A landscape with many valleys, sampled at points; each row gives a point and its height.
A ball rolls from a point to the lowest of its 2 nearest points, and stops where none of them is lower. Distance is the straight distance between rows; heights are no part of it.
Q295: [  9 -10  -4  -2   3   8 -14   3 -13  22 -20  -7  14   5   5   8  10  -9
   8   2   3  23  16 -12 -12  21  13   4]  h=424
Q958: [ 24 -17  16  10  -5   2  -8   1 -21  -9 -21  24   5  27  -4   6 -24 -18
 -14  11   2 -27 -13  16  -7 -10  19  13]  h=215
Q580: [  2  -9  22   5  14  -3 -10   2 -27  28  -8 -18   5  -3  11  16   5  -6
  31 -12  -3   8  -3  -5   5  35  -9   5]  h=480
Q835: [  4  13  11  -5  10   7  -4 -19 -10  16  15 -22 -22 -21  16   2  18   0
  23  -3  -7  11  -5 -10  12  26  -3   3]  h=337
Q512: [-16  15 -10 -12   7  -4  13 -28   5  11  14 -23  -5   9  -4  -5   6  -7
  12 -13  11  25 -36   6  12   3  -9  -2]  h=188
Q485: [ 11 -12   9   7  16   5 -11  12 -23  29 -27  -8  21  -2  10  13   5 -11
  18 -12  12  13  12 -13 -28  18 -10   7]  h=446
Q823: [  5  11  27 -12   1  28  -8   1  41 -12   5  -2 -29  -9  -2   6  12  23
  -9  -5  -7  -7  37   0   3   7   5 -11]  h=182
Q739: [  5  -2  23  -4  28  -5  -3  -1  -8  33  -3 -15  -5  -6  22  23   9  -1
  24 -20 -14 -13   6   5  10  33   4  10]  h=464
Q195: [  8  -2 -21   7  -9 -36   2  18  -3 -30 -13  -8  10  11  -8 -19   7   9
  -7  -7 -10  11  -8  -9  18 -21   5 -19]  h=288
Q80: [  9 -10 -23  15 -14 -24   3   2  -3  -8 -13  -2  12  14   0 -14  13  -2
  -6  -3  -6  26   5 -13   6 -12   8  -6]  h=351
Q743: [  9 -11  27 -13  20  23 -14  12   7  19   6  23  -5   5 -10  -7  -2   9
   5  45  -2 -13  -3   3   3  -8  15  -6]  h=174
Q487: [ -4  -5 -25  -1 -10 -22  -9  10   3 -31   6 -11   6  -3 -15   1   2  11
  -9  -8  -4   5 -11  -7  25  -4  -8 -15]  h=211
Q843: [ -5   8  -2   4 -16 -16  -4  -1   1 -46   5  14   6  11   4  -8 -10  18
 -10   2  -2  11   2  -5  14 -12   4 -16]  h=276
Q359: [ 12  -6  44  -4   5  35  -4   8  10 -24  -4  -1 -21   8 -24  26 -10  15
 -11  13  -4 -43  12  28  -8   1 -10   6]  h=637
Q678: [-10   0 -11   7  -6   5   8 -18  19  13  23   4   6 -20  10  16  -9  -4
   7  -8  -1 -21  12  20  23  27   2   8]  h=530
Q251: [ 18  -2  31  -4   3  27  -8   8  -5  -4   8  25 -24  11  -7  -1 -15  -6
 -12  19  -2 -47  -5  18  -4   3   6  17]  h=459
Q58: [  7  14   0  -6   0  12  -6  15  -4  10   6  -4 -13 -21   0 -10  19  -3
   3  10 -11   6   1 -18   6  10  22   0]  h=556
Q208: [  2 -19 -18  10   2   0  10  -5  -1  12  -4  16  21 -20  12  21 -13 -16
   0 -12  -2 -18   3  16  -3  21  19  18]  h=558
Q815: [  3   7  -3  19  -6   5   3   2 -26  10 -17 -15  13 -13   5 -17   8 -14
  16 -10  17  37  -1 -21 -24 -10 -30   1]  h=813
Q480: [ -6  13 -11  -7   9  10  10 -17  -2  26  30 -22 -12 -20  17   0  16  -4
  11  -6  -5   1  -2   1  17  12  -6   6]  h=316
Q978: [-17   3 -24  -3  -1   6   9 -16  17  20  25 -23 -12  -7  -5  -2  12   7
   9  -7   3   6 -13  -4  21   7  -3   1]  h=285
Q305: [  9   9   9   5   6  10  -3  26  -7 -27   9 -18 -25 -18 -32   9  -5  15
 -20  30  -3 -26 -14  -1 -10 -27 -20 -10]  h=609
Q847: [-19  24   6 -28   0  12  -3  23   9  -1  10  11   0 -12  -3 -34   6  10
  16  12   8 -17 -17 -10  -3 -21  21 -18]  h=346
Q279: [ -8 -20 -35  16 -11 -20  17 -10  -6   2   7   8  18  -6  17  -2  -5 -17
  -1  -2  -2  12  13   3   6  -7  -8   7]  h=241
Q130: [ 17 -13  17  12   1   1 -19   7  -8 -17  -6  30   3  19  -7  10 -20  -1
 -18  29   3 -13  -4  16   1  -1  10  -2]  h=194
Q671: [  1  10  -1  -2   5 -15 -13  23 -17 -39  -1 -10   1 -11 -24   1 -17  14
 -19  20  -3 -13 -17  -5   0 -29 -14 -19]  h=474
Q348: [-27  -4 -23  -1  14  -6  35 -27 -18  17  13 -18   8   8   6 -21 -19 -20
  14  -2   0  31   0  21   1 -31 -12   6]  h=528
Q783: [  8   6   8  -3   0  13   5  37  10 -25   4 -15 -25 -22 -32  -7  11  23
  -7  15  -2 -34  -5   2  -9 -36  -3 -16]  h=588
Q606: [ 14  15   6  -7   8  23   0  15  -6 -14   4  16 -23 -19  -1  -5  11 -10
 -13  18 -20 -14  10   4   4   8  29  16]  h=549
Q284: [-19   0 -18  -7 -17  -9   5 -23  34   4  26 -14  -6  14  -4   4 -10   8
  -4 -14  16   4 -10   2  17   2 -27  -4]  h=425
Q777: [ 19   1  30   4   8  13  -3   1  26 -13  -9   8 -34  -9  -6  35  -9  12
 -20 -18 -10 -47  19  23  -7  16  -7  16]  h=557
Q232: [ -1   1   7  -8  -1  24  -2  13   8 -22  12  26  -6 -14 -24  -4 -10  12
  -8  34  -3 -16 -10   2   2 -23   0  -8]  h=409
Q470: [  5  -1  22 -13   7  12 -25   5   7   3   0   8   2   8  -6  14  -1  11
  -5  11  -8  -8  10   3  10  30  22   0]  h=648
Q689: [ -3   5 -17  12   2 -14  18 -17 -20  15 -14 -23  -1  13   3 -13  15 -19
  18 -10  12  43 -24  -6 -12 -19 -20  -2]  h=273
Q665: [  5 -15   3  15   4  -8  -3 -21 -18  22 -14  -8  16  20  22   4  16 -12
  11  -6   4  34   8   0  -8  11  -2  -2]  h=520
Q641: [ -3 -24   7   8  16   3   3  -9 -25  40  -7 -21  14  -6  14  15   3 -16
  32 -16   2   8  -1   8 -12  23 -19  14]  h=495
Q419: [ -3   0  10  -4   0  30   2   9  -6 -27  12  12  -6  -8 -30  -1  -8  -1
  -5  40  -3 -31 -18  13  -5 -26 -29  -9]  h=426
Q721: [ -1  12  -7   5 -11 -16   9  -3 -18   5 -13   0  12   2  17 -17   5 -21
   4  -7   9  37   9 -22 -17  -9 -13  -7]  h=797
Q543: [ -1   8  -8   2 -12 -15 -14  37  18   5   3   1   5  -1 -21 -33   6   6
  -5   6   7  -8 -19  -7  10 -21  19 -16]  h=209
Q404: [ -6   5  10 -15  -4  17 -22   0   3 -18   2  18   9   6  -3  -6   0   7
  -3  17   0  14   4  -1  10   7  20 -13]  h=380
Q891: [ -3   7  -6 -11  -4  -5  -5  40  12 -19  -5   9  10  -5 -28 -30   1  13
   2   7  -2 -20 -16  -1   8 -34   9 -19]  h=129
Q604: [ -9  17   8 -20   1  21  -3  11   9  -2  12  29 -11 -17 -10 -24  -1  10
   4  31  -3 -20 -10 -11  -1 -21  11  -6]  h=382
Q121: [ -8 -17  -9  31   5  -9  23 -23 -23  29  -6  -9  13  10  23  -5  11 -16
  14 -10   9  25  13   5 -22  -8 -31   2]  h=745
Q152: [ 16  -2  16  -4  12  14 -16  16 -20  24 -19   5   0  -5   3   4   1 -10
   9  18  -2   3  14 -11 -16  11  20   7]  h=441
Q346: [-23  -9 -33  -2  -5 -10  22 -17   2   5  23 -10  15   9   4 -18 -23 -15
   8  -7   0  14  -1  16  25 -15  -9   3]  h=365
Q611: [ -8  12   4 -18 -11  20  -7  15  24 -24  12  -2 -18 -11 -13  -9   5  26
  -9  -3  -2 -12   5  -9   5  -2  10  -9]  h=255
Q742: [-30  -2 -18   7   5  -1  48 -31 -13   8   3  -8   8  19  13 -12  -6 -20
   7  -8  -3  28  22  18  -8 -25 -23  14]  h=489
Q980: [  2  -7 -36  -1  -5 -42  13   5  -5 -22  -1 -10  17   0   0 -17  -7   1
   7 -15 -11  -4 -10  -8  25 -16 -17  -4]  h=62
Q63: [-12   5  15  -1  -5  -3 -16 -31  10  15  12  -9   4  17   7   7  -2   2
  -4  -5  13  21 -11   0  11  23 -15 -11]  h=583
Q148: [ -7   4 -17 -17  -9 -26  -3  28  12 -28  -1 -24  -2  20 -20 -19   0  11
   5 -33   9 -23 -19   2   7   1  -8  -7]  h=173
Q450: [  9   0  36 -14  17  23 -18  14  14  -3   0  13 -14  11  -9  23  -8  12
 -10   8 -11 -29  18  12  -1  22  19   4]  h=642
Q663: [-10   7   8  -9  -7   7 -16   2  17 -38   2  16   8   8 -11   4  -7  27
  -9  16   1  10   1   8   8 -10   2 -24]  h=340
Q478: [-13  19 -11 -18 -13 -14   2 -11  -8 -15  -6  -2   8  15   7 -25   0  -7
   5  -7   3  29  -5 -20   2  -6   6  -3]  h=447
Q970: [ -8   8 -24 -15 -12  -5  -2  17  21 -14  11 -22  -7   3 -23 -13  14   9
   3 -23   2 -13 -17  -3  15   3   1  -8]  h=208
Q353: [ -5 -14   7   5  -1 -14 -17 -13  17   6   5  13  12  14  13  26  -8   4
 -10 -14   5  -6   4  10  11  34   2   2]  h=593
Q536: [  5  -4  -4  30  13   0  11 -10 -13  18 -12  -1  18  23  23   3  26   1
  -4 -13   9  21  31  -8 -36   2 -19   0]  h=531
Q914: [  6   8 -13  -2 -13  -8   0  21  -2   6 -16   8  13  -6  -1 -21  -5 -13
 -10   9  -3  24   2 -31  -7 -22   9  -2]  h=482
Q837: [  8   1  -7   4  -1   4  -4  16   4 -16  13   9 -15 -21 -13  11   0   6
 -15   8 -10 -18   2  -5  10  11   8   9]  h=560
Q758: [ -6   8  -4  -9 -17  -1 -14  22  21   3   9 -12 -10   6 -15 -25  10  21
   2  -2  16 -12 -14 -12  -3 -14  15 -14]  h=275
Q722: [ -3   8   3   2   8   1   5 -15  21  25  23   5 -14 -22  27  13   3   2
   1 -11  -4 -26  13  10   8  29  -5  11]  h=545
Q570: [ -6   2  16 -20  13  37   4   5  28 -17  16  18 -15 -13 -15  -8  15  27
   4  21  -5 -24   4   7  -9 -28   6  -5]  h=284
Q146: [-15  28  -1 -27 -10   0 -11  -6   7 -12  10  -5   2   5   1 -22  -7   7
   8  -7   4  13 -14 -18   6   4   8 -10]  h=414
Q157: [  1  -1 -31 -10   1 -37   4  12  10 -22  -1 -21  13   7 -12 -25  -5   3
   8 -33  -1 -20 -22  -3  22  -6 -14  -1]  h=132
Q881: [  5 -19 -16  27 -11 -35   8  -9  -7  -2   5  24  12  -1  15  10  -6 -10
 -13   2   0   1   6   4   6  -4  -1  10]  h=298
Q933: [-15   0 -33  -7   2  -3  28 -25  -2  -6  -6 -13   9  21   2  -8   6 -18
   7 -12  -8  36   4   6   8 -11  -8  11]  h=420
Q56: [ 13   1  -3  20  -6 -11  -4  20  -9 -32 -11  15   5   1 -15  -8 -13   5
 -14  31  -9  -2  -9  -3   9 -33  -4 -19]  h=431
Q727: [ -2  10 -22 -18 -11   0  -2  12   1  -1   2 -16   2  -8  -4 -14  12  -6
   3  -5  -9  13  -6 -18  11   5  19   2]  h=570
Q879: [ -9  14 -21 -16  -6   2  15   2  32   1  21 -22 -26  -1  -4  -9  20  13
   2 -21  -2  -9  -8  -3  19   2  -1   0]  h=244
Q788: [-16  10 -19 -13  -6 -22   7  -6  19  -9  10 -15  -6  26  -7 -17   2   0
  -1 -27  17  10 -29   0  15  -3  -5   0]  h=286
Q328: [ 10   9   8  -1   7   7   3   0  13  -5  13  15 -27 -19  12  24   8   4
 -21  -8 -11 -31  14  12   6  19   6  17]  h=566
Q396: [  4   5 -15   2   2  -9  -7  23 -16 -34 -11  -6   3 -24 -19   8  -7  -5
 -18  17 -15  -4 -14  -8   5 -11  -5  -8]  h=502
Q15: [ 11 -18   9  21  16   0   4  -3 -21  26 -21 -12  20  20  25   9  17  -7
  16 -17   8  25  16  -4 -28  10 -25   5]  h=481
Q830: [ -1  23  -8 -25  -5   5   2  24   5  -8   7  -5  -7 -10 -11 -28  16   2
   5  -5  -8  -5  -9 -19   9  -9  30  -7]  h=586
Q780: [ 16  11  30  -8  17  26  -7   6  14  -5  10  19 -36  -3  11   5   5  13
 -16  14  -7 -24  20   9  -5   6   9  12]  h=562
Q632: [ 10   3   0   3   4  16  -9  15 -21 -34  -2   6  -6 -23 -24  13  -8  -6
 -15  29 -14 -18 -10   7   8  -4   0  -1]  h=519
Q204: [-12 -20  -7   4  15   3   3 -22  -5  35  14 -18  11  14   8   8  -3 -13
  18   3   4  15  -4  14  15  16  -6   4]  h=801
Q75: [  5   4  17  -8   5  19 -10  -5  32   2   8  -5 -19  -3   2  24  12  17
  -8  -7  -8 -14  26   4  10  30   4  -2]  h=152
Q156: [  1  25  10  -9  -3  14  -3 -14 -18   6   2 -26 -15 -18   0  -6  12  -5
  27  -9   5  25 -22 -14   6  12  -3  -3]  h=359
Q955: [  4   8  21 -16   9  25 -21  11  12  10  15 -11 -16   1   1  -5  25  23
   3  14  -8   0   8 -11   8  15  16  -9]  h=80
Q310: [  9  -9   6  -2  21  -4   1  -5 -12  19 -38   5  28  15  20  24  -4  -3
   3 -35   9   3   4  -1 -38   5  11  17]  h=683
Q683: [-10   0   8  -1   7   6   1 -31 -11  23  -4  -7  19  -8  17  17  -6 -19
  22 -22   7   6  -3  12  -2  33  -4   5]  h=479
Q273: [ -1  -6   6   2 -21   7   1  -7  37  -7  -2 -11 -26 -23  -9  26  -3  26
  -4  -9   0 -19  27   0   3  14 -21   3]  h=533
Q625: [-14   2 -10  -8 -22  -3   4  -6  34  -5  17  -3 -20 -19  -3   7  -9  21
  -6 -12   5 -14  13  -8   7  10 -21   2]  h=505
Q533: [ 13  -6  -4  22  -9 -17   7   1 -12   4 -19  29   9   5  20  -3   2 -11
 -16   9   2  19  19  -7 -19  -8  11   6]  h=407
Q568: [ -2  -8  -7  17 -15 -34  -1  -7  -6   4   9  18   8  -1  17 -10  -3  -9
 -11   7   7  19   0 -20   2  -4  -3  -5]  h=357
Q42: [ -8 -15   9  13   9  -3  14 -39 -25  17  -6 -16   2   5   9   9  -4 -14
  26  -5   8  35 -15  17  -4   9 -28   0]  h=835
Q374: [ 17  15  26 -10  22  27  -7  11 -10   1   0  18 -26  -3  13   5   5  -9
  -5  16 -14 -19   9  11  -8   8  27  20]  h=555
Q751: [ 17  -6  -6   5  -3   4  -7   7 -14 -18 -13  21   4 -12  -6  20 -13 -12
 -16   5  -2 -15  -6   6  -5  14  19  20]  h=537
Q702: [ -5 -16 -38  12  -8 -29  23  -7 -10 -22   4  -5  20  -3   9  -9  -3  -4
   6 -10 -17   9  13   2  26 -15 -17   1]  h=157
Q585: [ 15   6 -11  19 -11 -10  12  14  -3  -5 -22  22  10   2   2 -18  -8  -9
 -14  15  -5  28  21 -16 -21 -29  -2   0]  h=445
Q934: [-12  31  11 -19 -11   9 -13  -3 -10  -4   6 -15  -8  -8   4 -17   7   9
  26   1  12  17 -24 -16   1   4   7 -13]  h=383
Q444: [ 24   1   7   6   3  26  -2  11 -12 -19  -4  13 -20 -13 -13  15  -3 -13
 -12   7 -13 -29   0  15   1  13  21  19]  h=543
Q709: [-12 -24 -27  19   5 -13  33 -25 -13  23   2  -8  12  18  19 -12  17 -15
   8  -4  -3  27  13   3  -1 -20 -15   3]  h=771
Q72: [  3   2  36  -2   8 -10 -25  -2   6  21  10   8  -7   4  10  15 -10  10
  -5   0  10 -20   4  -8  -8  29   4   0]  h=623
Q836: [ -4 -25  -2  11  12  -9   6 -19 -12  27 -26   3  28  10  28  18  -2 -12
  12 -33   6   7  13  14 -24   7  -1   9]  h=698
Q389: [-10   2  -7  15  -4  -9  12 -20 -19   8 -12  15  17  -6  28   5  -1 -15
  -1 -16  15  18  17  -7 -32   9  -9   9]  h=458
Q446: [ 16 -12  13  26  -3 -17  -9  -1  -9 -20  -9  29   8  14  10  10 -10   4
 -13  17   0   4   8   7   1   0  16   1]  h=156
Q583: [  2   5  16  -4  -8  28  -7  10  28 -24  -1  -4 -25 -20 -21   7   2  35
 -12   5  -3 -11  22   0  -6  -5   2  -9]  h=219
Q231: [  7  -8  10  -4   4   6 -18   1  -5  -4 -22  21  14  12   8  22  -9  -3
  -7   0  -4   8  11   9  -7  16  29   8]  h=660
Q582: [  3  13 -15 -14 -12 -33  14  -2  -5 -28 -20   3  12  15   8 -38  -9   0
   3 -15  -6  19   6 -22   5 -21   4  -1]  h=483
Q603: [-15 -10 -34   0  -9  -7  12 -10  14   8  25 -15  11  -7  -3  -7  -2  -7
   7  -2  -2   6  -9   2  28   2  -7   7]  h=324
Q127: [ -3 -14 -32   9 -11  -6  21  -9  -5  -6 -11  -6  12  17   7  -6  17  -8
   1 -11  -6  35  17  -7   4  -6   0   5]  h=392
Q805: [  2 -13  28  -8  12  49   4   1   3 -30   6   7 -18   2 -27  17   1  15
   4  28  -8 -37   4  28  -9 -11 -21  -1]  h=643
Q601: [-16   9  14 -17   6  22  10  17  -2 -29   5 -17  -7 -21 -33   5  -6  17
   2  22   0 -27  -8   6 -25 -41 -24 -22]  h=670
Q537: [  6   2  17   7  -5  20  -3  11  -4 -27   7  -9 -31 -18 -25  21  -4  13
 -23  18   2 -30   7  10 -14  -3 -20  -1]  h=624
Q857: [  4   3  21  -8   9  16 -26   9  -2  19   5   5  -2   2  -2  -8   6  11
   5  30  -3   5   1 -11   0   6  22 -11]  h=130
Q852: [ -3  -4 -13   6 -11   0 -11  -2  10 -26   3   1   8 -11  -5  25   2  10
  -9  -3  -9   6   6   6  22  19  -4  -6]  h=64
Q320: [ 13   2  25   7   2  25 -12   6  -8 -33   2  -1 -15  -7 -24  32 -11   5
 -19  12  -4 -36  -4  25  -7  12  -6   2]  h=632
Q666: [ -4  -2  15  -3  10  -6 -13 -10  29  19   0  12  11   3  -2  34  -9   4
  -4 -27   3 -27   7  16   8  34   7   5]  h=607
Q593: [ -2 -11  -8   4   7  -3  -9  -9  -3  33  14 -10   5  -9  11  10   7 -11
   5   0  -2   3  -2  -3   8  28   4   7]  h=810
Q618: [ -1 -15 -17  30 -15 -32  25 -10 -10  -1 -11  22   9   2  20  -1   5 -12
 -11  -6  -6   7  29  -8 -17  -8  -2  11]  h=360
Q143: [  4  10  47 -13  21  -7 -12  12  -2  23  -2   3 -11   8  10  26 -13  10
   1  -9  -7 -31   1  -3  -2  25  12  11]  h=633
Q812: [ 15 -10  23   5  -4  37  -5  13  -8 -16  12  17 -20   8 -20  -2  -9  -6
  -7  30   2 -49  -4  22   0  -6 -22   4]  h=451
Q624: [ -4   4 -10  21  -2 -15  28 -20 -20  15  -8  -7   5  11  17 -18  17 -11
   8 -10   7  32  13 -19 -23 -19 -28  -3]  h=773
Q707: [  5  23  -1  -9  -7   1   0  22  -5  28 -12   4   2 -23  -7 -30  -4 -10
  -2  16  -5   7  -7 -26  -8 -24  20  -5]  h=513
Q749: [ 31 -19  19   7   8  -1 -14  12 -13   4  -8  18  -8  21 -11  16 -22 -14
 -12  -4   0 -35 -18  11   0   5  21  18]  h=225
Q782: [-10 -23 -28   9   2  -6  15 -22  -2  27  11 -11  12  16   7  -2   6 -16
   8   2   3  30   1  10  13  -7  -4  -1]  h=789
Q213: [ 10  -7  23  -4  22  -1  -8  16 -19  33 -11  -9  -3  -7  14  19   1  -9
  14  -2  -9  -8   7 -11  -7  26  21  16]  h=453
Q424: [  1   4  -9 -10  -9   1 -11  17   0 -23  -3  17   8  -3 -13 -18  -6  11
  -5  13   0   3 -10 -10  10 -19  14 -16]  h=197
Q614: [ 13  -9  17   2   8  11 -17   8  -8  11  -6  25   3   8  -5  -1 -14  -7
  -6  39   0 -11  -7   0  -1   3  15   2]  h=201
Q826: [ 10  -8   1   3  -2  12 -16  15   3   1  -5  24   8  -4 -16 -11  -5  -2
 -12  35  -6   0 -10  -5   5 -19  17  -5]  h=229
Q717: [ -9  -2 -27   1 -14 -30  -1  -3   6  -8  12  -6   7  21   3 -19   6  -1
  -6 -11   5  12 -17 -13  18 -10  -4  -9]  h=330
Q994: [ -7   9  -3 -10   4 -23 -11  30   1 -38  -4 -23  13  -2 -27   0  -6  29
  -6   3   8 -19 -15  -5  -7 -31 -15 -28]  h=518
Q66: [  3  26  -9  -5 -10  -4   0  18  -6  15 -27   0  20   0   0 -36   1 -11
   5  -5   7  29   7 -27 -19 -29  -2  -8]  h=510
Q956: [  6   1  -8  19 -12 -35  -8  25  -1 -29  -4  -4   7   7 -13 -15  -3  21
 -11   8  -2  -8 -13  -6  12 -34  -6 -24]  h=366
Q97: [ 10  -8  13   8  -9   5  -5   4  27  -8   7   6 -30 -13  -8  30  -9  18
 -21  -5  -1 -31  19   9  -7  20 -12  10]  h=548
Q183: [-22  26   6 -32 -10  22  -3  21  24 -15  13   0 -16  -4 -11 -24  15  25
  14  -5   3 -18   1  -3  -5 -19  17 -12]  h=297
Q11: [ -7   4  -1  -6  -6   0  -9  41  10 -28  -2 -20  -3 -13 -33  -8   2  30
   0   2   3 -30 -13  -6  -9 -29  -2 -22]  h=561
Q459: [ -5   2 -18   4  -9 -23   7  -5 -14  20  -5 -19   1  22   0 -22  16 -12
   3  -3  10  32 -22 -10   5 -13   3 -12]  h=321
Q555: [-15   4 -19  -6 -18   0  -2  -7  21 -25  14 -16   4  -3 -15   8   0  12
  -1 -17  -3   5  -6   3  27  10 -13  -9]  h=138
Q263: [ 10   9  -4  29   1   2  12  12  -1  16 -15  10  15  12  15  -8  12  -1
 -13  -2   6  24  33 -16 -31 -14 -13  -1]  h=585
Q714: [  3  -6  -8   3  -4  -2   2  -1   0   1   6  13  -3 -25   2  16  -4  -9
  -9  -3  -4 -14   2   2   1  22  16  16]  h=546
Q741: [  5  -5   9   1  -6  12 -16   6  23 -14   4  -6  -4  -6 -15  27   3  21
 -13  -1  -4  -8  11   5  12  27  -1  -8]  h=119
Q932: [ -1  -5   0  14  -2  -3   3 -19 -30  10  -6 -18   5 -12   8  -2   5 -18
  22  -9  12  35 -14  -9  -6   7 -23   3]  h=823
Q39: [ 25   0  -5  16  -4  12  -4  26   0  19 -25  19  14  -2  -8  -4  -9 -21
 -15  26  -1  11   9  -7 -19 -15  11  11]  h=476
Q655: [ -2  -6  21  -9   8  41  10  14  10 -30   8  -4 -20 -21 -34  10   1  21
   0  30  -5 -26   3  16 -15 -27 -17 -13]  h=652
Q417: [ -3  -5 -30 -15   1 -43  26  -9   5 -10  -6 -13  14  22   7 -37  -4 -13
  14 -29  -4  -4 -18 -10  11 -14 -10   8]  h=429
Q286: [ -3 -20   3   5   6 -18  -6 -22   6  16  -4  14  26   8  19  23 -15  -9
  -3 -26   3 -12  -1  19   4  20  15   7]  h=578
Q475: [  8   2 -20   4  -8 -10   1  23  10 -12  17  -9 -20 -25 -14  -1  11  16
 -13  -1  -8 -22  -7 -13  13  -3  -2  -2]  h=572
Q496: [  7  -4  25 -18  13   8 -16   7  -4   9 -12  16   8   4   2  19 -10  -8
   1   0  -5 -13   1   2  -5  26  33  14]  h=654
Q551: [ 21  -4   6  12   8   5 -13  16 -14  35 -25   9  16  -2   2   4  -3 -14
  -3  16   4  14  12 -10 -30  -5   2   4]  h=460
Q412: [ -2   1   2 -13  -1   9 -19  -7  -4   5  -3  -5   9   6   3   1   7  -2
  -1   3  -3  25   6  -8   6  22  18  -5]  h=404
Q552: [ -4  -8 -10   0  11  11  15 -17 -18  34   6 -32  -5 -13   0   0  10 -16
  32  -2   0  21 -12   4   9  13 -18   9]  h=825
Q167: [ 10  -8  37 -16  25  38   5   4  21   2   5  18 -34   9   0  -9   2  18
  -3  26  -3 -28  20  13 -14 -20  -6   7]  h=299
Q860: [  9 -19   0  -4   9 -10   2 -12   8  19  -6  17  13  -7  10  26 -17  -6
   1 -32  -5 -36  -9  15   4  12  21  19]  h=567
Q975: [ 14 -21  27  -8   7  42  12   4  22 -20   1   6 -38  -5 -10  -2   9  23
   2  26  -3 -24  21  22 -13 -32 -14   0]  h=279
Q360: [ 12  19   8  -6   5  17  -3  19   2  23   1   8 -18 -27   0 -21   9  -4
  -4  27 -10  -5  -2 -15  -1 -19  24  -3]  h=538
Q984: [ -5   0  30   2   4 -13 -27 -18   4  17   9   3   5  12  17  18  -8   5
  -2 -12  11   4  -3   1   3  37  -4   0]  h=608
Q334: [ 15   5  -8   1  -8  15  -8  18 -22 -27 -14  20   1 -15 -17   4 -13 -15
 -15  22  -7  -3   1   0  -6  -3  10  10]  h=529
Q535: [  9   8   8   2  12   1  -1   0   3  16  16   9 -28 -18  26   9   7   6
  -8   2  -7 -21   7  -9   2  21   9  13]  h=559
Q308: [ -1  -7 -20   5   3   0   0  -5 -12  36   3 -22   3 -12   4  -4  21 -17
  16   1  -2  20  -5 -11   8  12   1   2]  h=818
Q60: [  4   4  42 -15  21   4  -8  19  16   9  -3   9 -21  20   0  27 -12  13
 -10 -16 -11 -44   9  13  -3  16  17  13]  h=638
Q74: [  5  -3  21  -9  10  -3 -16  -9 -14  13 -30   7  26  10  19  21  -4  -7
   7 -19   5   9   9   4 -20  18  20   6]  h=671
Q226: [ -2   3   7  10  -3 -17 -10 -13 -20  13  -7  15  11  -6  21   6 -10 -11
  -3   4  14  19   3 -12 -13  12   5   4]  h=412
Q129: [  5  -1 -31   0  -5 -34  32  -6  -1  -5 -18 -13  15  24   3 -35   3 -14
   9 -27 -12  12  11 -17   4 -25 -10   8]  h=455
Q838: [ -2   8  23  -3   7  -3  -8 -16 -11  22  -7   7   6 -17  21  21 -11 -10
  14 -18   6  -7  -5   1  -9  33   9  11]  h=462
Q513: [  9  -7  18  10  -8  22 -11   8  -9 -27   7  13 -15   2 -23   7 -22   3
 -17  34   9 -28 -15  16  -7 -13 -16  -4]  h=440
Q619: [-18 -12 -18   8  -5   1  21 -29  -6  14  -2   3  27   3  22  10 -10 -24
  10 -20   3  15  16  22   0   9  -2   6]  h=485
Q643: [  3 -10  -8  14 -15 -23 -13   0   7  -9  12  14   0   6   2  -3  -3  12
 -18  11  10   9  -4 -11   7  -6   0  -7]  h=408
Q898: [-26  19 -18 -21   6 -21  23 -29  16   1  14 -18   0  22  -4  -9 -11  -6
  -2 -21   9  19 -33  11  15 -10  -8   1]  h=238
Q79: [-11  -1 -10   2  -4   0  -1 -24  -3   9  -5   6  21   0  19  12   2 -17
   5 -13   1  20   4   5  -2  28   6   5]  h=501
Q441: [  4   3   1  12 -15 -19   2  -8 -12 -34  -5  27   5   9  11  -2  -7   9
 -14  16  -5  15  17  -2   3 -10  15  -2]  h=212
Q627: [ -3  15  -1  -3  -4  -4  -7   6  -7  17   5 -22  -4  13  -2 -17  18  -4
  11  -6  21  17 -32 -13   0   0   7 -14]  h=358
Q858: [-11  13  15  -3  -4  -8 -13 -18  -7   4   7  24   9 -13  22  11 -10 -10
  -3  -3   8   0  -2   1  -9  30  15   7]  h=443
Q621: [-20  -1 -34 -15   0 -24  29 -11   1   5  14 -12   8  10   6 -26 -10 -19
  10 -23  -1  12 -19  -1  14 -13 -12   8]  h=402
Q78: [ -9 -22   4  27  12  -1  15 -22 -23  32 -15  -5  28  14  31   5   6  -9
  19 -27  15   0  18  20 -30  -4 -23   7]  h=718
Q344: [  1  22 -11   3 -10 -26  16  12  -6  11 -22 -11  11  23   7 -38  10 -10
   9 -14   4  28  -8 -15 -13 -31   7 -11]  h=547
Q745: [-12   8 -15  -1  16 -14  24 -24 -13  11  -1 -23  -2   1 -11  -7   4 -17
  21 -12   9  35 -44   5  -2 -17 -16   3]  h=231
Q115: [ -7  -1   3   7   0 -10  -4 -28 -11  12   3 -11   5  19  15  -2  13  -3
   3   3  10  33 -12  -4  10  13  -2  -9]  h=554
Q355: [ -6 -13 -23   9 -18 -22  -6 -13  18   2  20  -3  -1  13   6  -6  -4   9
 -11  -9  13  10  -8  -3  13  -1 -20  -7]  h=379
Q163: [  3  -7  24 -15  -1  38   7   6  34 -19  -1   3 -26 -16 -18  -1  10  37
   4  14  -4 -13  27  10 -12 -26   0 -10]  h=253
Q981: [ -5   3  -1 -10 -13   4 -13   3  17   8  19 -15 -14   8  -7  -7  16  14
  -1  -6  12   5 -11 -15   7   6   9 -12]  h=319
Q283: [-22  -2 -25   5   3   6  29 -32 -10   8  -9  -6  16  14  14   4   3 -21
  13 -11   2  34  15  14 -10  -3 -15  12]  h=450
Q667: [-10   0  15  11  15   5   9 -42  -6  22   1 -13  12  16   8  16  -4 -20
  17  -9   1  27 -12  26  11  23 -23  -1]  h=846
Q91: [-20   4 -13 -17 -27 -11   1  -3  31 -10  13 -16 -15   3  -8 -11  -7  16
  -2 -24  18  -7  -6 -14   6  -1 -21  -4]  h=466
Q161: [ 19  -9  -5  27  -4 -18  -3  15 -20 -25 -18  10   7  -4 -11  10  -5  -4
 -23  26 -12   6   2   4   0 -19  -2  -4]  h=465
Q244: [-20  -4 -20   6  -2  14  15 -24   6  17  12   1  20  -6  13  11 -12 -21
  12 -11  -4   0   7  28  20  22   3   7]  h=511

For each start below, name the point where the ball stops.
Q251: Q583
Q655: Q671
Q777: Q512
Q328: Q512

Call two points neighbours if one is among the 2 nearest of the other. Go from one point of each pair to the other, from neighbour to neighbour, staying as low as possible. Name the highest point that can't be avoided.
Q512 and Q891: Q627
Q891 and Q446: Q826
Q852 and Q671: Q396
Q226 and Q978: Q641
Q446 and Q955: Q614
